Each row is a point on a tangle of strands that fork, close into loops and nearly touch. The rows are in no order.
In the rows, 100 means zero.
Points whose rows are less than 81.6 apart are linked; no others are. Some points are linked to none.
(245): [111 114  85  53  97  92 118  42  84  88  78  84 106  77  32 112 120 105
 106 105]
(648): [ 68  95 109  75  81  95 105  73 101  58  78 129 119 114  89 118  92 110
  92 124]
(963): [ 93  75  67 136  83  85 102 121  75 104 135  92  81  93  95  85 164 106
  89  51]
(1039): [ 54  88  97 121 105 121  97  64  61  84  81 147  79  95 120 115  78 106
 128 122]
(553): [ 96 122 115  54 115  97 103  77 100 115  82 113 114 120  77 138  79 100
 109 105]
(1069): [108  84 101  72  79  90 125  35  49 100  70 108 105  74  33 100 119  96
 122 105]
(724): [ 73 106  76 115  77 119  78 109  94  67  88 102 115  73  88  87 124 120
 122  66]
(350): [101  92  97  93  94  79 124  82  66  57  94  97  83  87 101  90 104 112
  70 126]
(206): [ 54  84  71 122 110 112  92  88  64  72  94 107 102  82 101  85 113 122
 116  73]
(535): [ 98  82  75  97  84 145  60 142 124  67  73 115 120 113 119 116 110 114
 116  52]
(315): [117  93  80  80  82  92  94 112 114  86 111  71  87 104  56 109 123 104
  85  53]
(1009): [113 100  89 113 130 104  90 146 123 147 126  98 102 125 146  89 109 109
 111 108]
(1005): [ 92 103  83 137  87 108  90 129 134 116 110 119 145 111 124  98 140  83
 121  82]
(232): [111  95  77  78  75  94 105 104 143 100  89  83 105 111  59 112 110  91
  84  76]
(629): [ 91  79 100 145  96 100  83  97 112 102  81 103 118  73 118  82 114  78
 148 137]
(216): [128 100  86  92 112 116  95 100 108 158  93  93 102 104  73 125 102  77
 131  57]
(608): [ 90 115 128  51 123  71  77 118 120  94  97  93 108 154 112 129  98 124
  98  94]
(249): [ 88  79  89  95  94  81 134  53  50  64  99 124  90  87  89  96 116 109
  77 123]
(938): [ 97  93 110  80  86 130  63 141 129  92  79 105 115 142 121 111  93 121
  94  75]
(395): [ 92  80  73  58 127  72 126  66 127  98 111 102  99 145  88 120 106 115
  76 135]
(105): [117  84  64 110  97 115 129  88  92 123  89  92  75  85  78  97  74  80
  87  90]
(155): [101 135 131  78  96  90  85 110  84  75 103  61  65 101  89 110  74 109
  84  82]
(871): [ 71 112  75 154  86 109  75 119 112 107 131 116 123  82 132  94 152  96
 116  72]
(9): [ 99 105 102  69 109 100  87 140 141  98 100  91 130 136 116 121 115 123
  97  79]
(272): [108  86  86 126 123  89  85 132  80  68  85  67  69  62 124  75 106 108
 108 115]
(1106): [121 115 139  78  95  98  79 132  93  90  87  80  62 128  96 110  58  88
  90  82]
(789): [ 67 110 111 142  92 140  95 100 116 131 140 134 100 106 141  80  69 103
  63 100]
(234): [114  89  84 104 104 113 119  71  63 124  83  85  67  61  61 101  68  74
 122  85]
(959): [ 75  72  72  95 115 104 132  73 117 138 105 134 112 135 114  86  79 113
  74 126]
(367): [ 69 100 101  84  89 102 101  76  83  96  78 129 113 113  87 124  84  99
 102  88]
(1040): [119  81 111  76  87 102  90 101 148 125 117 113 106 167  79  93 101 110
  60  76]
(1010): [ 91  84 114 106  51 109 101 101  97  66 111  98  89 129  87 101  73 101
  59  64]
(819): [ 64  69 101 116  82 124  75 101  87  86 103 133  85 141 121 114  99 111
 104  70]
(610): [119 116 134  97 100  88  95  73  66  69  87  98 105  48 104  98 111  92
 123 132]
(1095): [115  93  82  98  99 119  80 119  98 150  93 124 119 111  96 132 124  75
 135  48]
(28): [140 104  81  73 109 119  99 107 125 154 116  90  78 119  79 132  91  86
  90  60]
(1000): [111  87  75 112  90 125  83 138 135 133  88 122 133 112 112 106 135  86
 132  75]
(925): [130 101 112 127  82 100  93 146 112 110 121  90  95 108 119  79 117  79
  83  81]
(620): [123  97  97 114  81 133  86 123 132  88  73  99 109  94 100  52  58  94
  80 120]
(628): [100  92 130 139  77 130 102  87  90 121  99 113  91 104  99  81  60  70
 100 106]
(816): [132  84  97  94 133  98 121  75  53 100  96 105  67  65 128 101  76  93
 124 133]
(773): [124  77 117 113 113  96 108  95 103 121  83  90 122  90 133  91  96  69
 155 145]
(842): [108 121  91 140  77 131  98 143 118 101 120  94 100  82 122  83 100  85
  78  74]
(1097): [ 67  66  58 105  89  87 131  78  58  96 103 105  73 107  71  91 102 106
  76  67]
(122): [ 95 146 122 118  97  98  85 107  91 114  95  79 121  56  89  97 100  81
 130  90]
(3): [ 84  76  99 121  52 128  91 116  74  69 111 118  74 132 103 107  88 105
  71  49]
(92): [ 84 108  97  84  84  81 120  94  88  35 112  76  84  97  88  94  88 114
  46 102]
(707): [ 98 123 131 129  86  73  85 134 109 110 127  88  96 112 118  99 122  83
 103  88]
(171): [121 113 151  79 100  54  92  78 132 116 111  70  89 140  70 126 107  89
  94 118]
(380): [125  96 107 132  72 119 104 124 118  75  77  83 105  63 101  62  69  73
  95 127]
(347): [ 65 102  86 164 102 102  86 114 122  87 122 110  92  90 148  90 122 111
 115 104]
(1131): [ 53  79  62  89 122  81 130  77  72  86 122 106  90 107 106 101 107 136
  67  68]
(134): [131  87 117  67 123  71  91  91 141 126 107  77  82 145  56 139 109  91
 101 111]
(274): [125 112  89  97 152  85  90 134  89 101  89  58  76  63 127  82 107 110
 129 111]
(722): [110 147 122  76 125  77  77 123  86  96 115  54  75  84  89 111 100 117
  89  76]
(148): [ 98  82 117  90  79  93 107  77  87  49  65 139 118 102  97 112 108  94
 111 142]
(173): [ 39 123 108 137  82  90  85  87  77  41 125  99  85  97 133  90 107 130
  84 108]
(186): [129 119 143  81 114  81 126  72 112 142 115 117 117 112 112 118  90  77
  99 155]
(860): [128  74  89  92  96 120  97 108 144 122  76 107 115 118  79  58  65 106
  84 129]
(411): [ 80  87  88  87 116  82 134  77 125 101 115 117 107 134 106  90  91 115
  51 132]
(596): [ 91 147 144  71 118  70 103  98  95 100 129  93 101 113 115 118  99  98
  81 126]
(753): [ 99  65  89 108 100  98  99 115 131 107  70 114 117 139 109  71  98 116
 102 144]
(164): [130 139 147  75  78  85 109  69  71  71 110 119 122  44  94 106 121 103
 113 139]
(953): [ 88 119 154  79 109  67  92 117 125  96 114  95  98 146 119 111  88 114
  77 111]
(906): [ 91 130  95  59 144  80 106  90 106 137  94 111 120 103  92 134 102 102
 129 105]
(646): [127 118  90  66 128  74 134  87  96  79 106 112 112  69 122 107 126 128
  90 155]
(749): [104  84  67  52 127  93 109  47 126  97 115  96  88 103  55 135  95 108
  75 121]
(1063): [117  84  88  68 103  86  95  86 151 117  88  81 101 134  45 130 107  91
  98  94]
(251): [107 109  98  86 115 111 108  68  33 117  88  83  82  67  54  96 100 109
 128  72]
(132): [105 116  96  98 113 119  88 134 117 153 130 117 109 131 137 115 100 101
  99  70]
(176): [ 38  72  66 119 105 111  93  72  65  60  89 129  90  88 120  97 103 132
 110 107]
(450): [ 79 102 122 121  98 123  91  98 115  97 122 121 103 116 132  70  63 110
  62 123]
(851): [ 79 128 115 118 108  81  85 116  93  92 110  85 110  81 111  89 118  95
 106 101]
(836): [101  81 105 122  96 106 108 111  84 113  91  96  74 109  92  92  78  92
  97  94]
(309): [103 108 128  96 106 102  87  77  32  94  80  83  89  66  90  91 108 105
 138 101]
(103): [126 112 130 129  94 100 104 122 119  77  86  76 107  67 121  67  92  76
 105 163]
(47): [121 109  72 117 136 100  99 144 108 133 118  76  83  88 133  95  99 106
 114  94]
(429): [124 144 108  63 117  88 123  66  81  85 121 115 113  47 101 112 119 127
  92 132]
(611): [139 111 102  84 120 132  85 120 129 167 140 116  91 144 105 112  91  92
  80  67]
(521): [ 76  73  70 101 121 100 140  68  83 115  94 152 116 112 121 104  92 103
 100 138]
(716): [ 88  67  67 132 100 115 104 111 118 116  75 115 117 109 109  81 100  99
 123 124]
(118): [ 83  97  62  94  90 129  81 126 103  56  74  98 125  82  97 101 120 120
 114  42]
(882): [102 112  87  84 147  90 107  87  85 147  94  85 114  73  91 100 119 108
 150  99]
(682): [156  96 111 129  98 100  97 144 134 123 113  59  87  96  96  81 108  79
  87  89]
(353): [ 83  95  95  86  62 104 116  95 105  45 103  84 106 111  97  92  69 111
  50  73]
(388): [140 102 124 115  83 102 105 119 122 121  86  58 102  96  75  86  90  58
 122  99]
(702): [110 113 148  85 100  96 114  68  71 122 104 124 104 100 119 128  79  73
 125 132]
(640): [ 72  88  81 147  85  86  74 126  74 102 121 117  98  92 116 101 164 110
 118  51]
(392): [118 124  91  91 103  94  98 142 126  64  93  50  95  71  96  82  93 104
  90  95]
(72): [108  52 126 112  90  92  95  88  82  73  64 120  97 119 117 101  96  96
 124 146]
(968): [ 88  66  49 117  84  82 116  95  74 112 115 103  87 107  76  91 142 107
  85  43]
(1133): [ 91 105  98 143  82 150 106 102 112 158 125 124 106  96 108  80  61  74
  84  94]
(142): [123 117 120 103  94  95 103  96 101 114  83  67 115  59  67  96  92  55
 137 103]
(897): [ 59 107  86 138 101  90  83 115  89  51 123  96  72  85 145  96  99 128
  91 106]
(1021): [118 131 134 109 107 113  97 112 116  80  95 103 119  79 141  75  73  82
  89 166]
(1121): [105  90 111  94  78  96 122  38  37  73  92 128 104  72  66  93 129 106
 104 116]
(342): [ 40  77  96  92  77 110 100  81  88 103  84 137 115 139 102 127  81 115
 109  73]
(937): [ 81 107  66 108 139  87 112  93  77 160 109  95 117  64  93  89 133 117
 143  80]
(487): [ 97  94  57  52 112  96 106  45 106  89  93  81  97  76  29 115 115 112
  79  88]
(471): [116 140 144  76 106  57 100  85 109 111 125  81 107 111  74 123 113  79
  94 116]
(592): [118  91 149 100 115 105 107  79  83 121  93 102 103  99 126 102  82  68
 150 135]
(735): [110  95 127  88  95 115  66 145 112  98  72 101  90 140 108  99  71 110
 110  81]
(804): [116 129  85 100  80 116 108 133 140  78 116  67 103  73 100  91  86  88
  55  69]
(230): [ 98 124 127 111 112 119 103  93 109 105 112 121  95  91 137  91  65  95
  72 154]
(799): [111  93  72  99 110  77 110 136 117  63  77  69  97  72  96  80 105 110
  92 122]

A fork is a point with three links, a tip a point with one. Leave the first point through the second and follow the links. Name the first fork or tip that comes.
(28); (611) -> (925)
(860); (753) -> (186)
(608); (953) -> (315)
(92); (350) -> (521)
(535); (118) -> (1039)
(1039); (176) -> (938)
(47); (1009) -> (871)
(871); (640) -> (1131)
(749); (487) -> (367)

How many points has the smallest loop of links through each point below? Write 0 if it is on no loop.
(450) -> 0
(682) -> 7
(92) -> 0

Name the points in between on the shortest way along the links from the first point to the second, in order.
(92); (367) -> (353) > (1010) > (3) > (819) > (342)
(722); (596) -> (155) > (1106) > (735) > (938) > (9) > (608) > (953)
(789); (592) -> (450) > (230) > (1021) > (103) > (380) > (620) > (860) > (753) > (716) > (629) > (773)
(142); (799) -> (388) > (682) > (925) > (842) > (804) > (392)
(799); (1097) -> (272) > (274) > (47) > (1009) > (132) > (611) > (28) > (216) > (1095) > (1000) > (1005) > (871) > (640) > (963) > (968)
(450); (610) -> (789) > (1133) > (628) > (836) > (105) > (234) > (251) > (309)
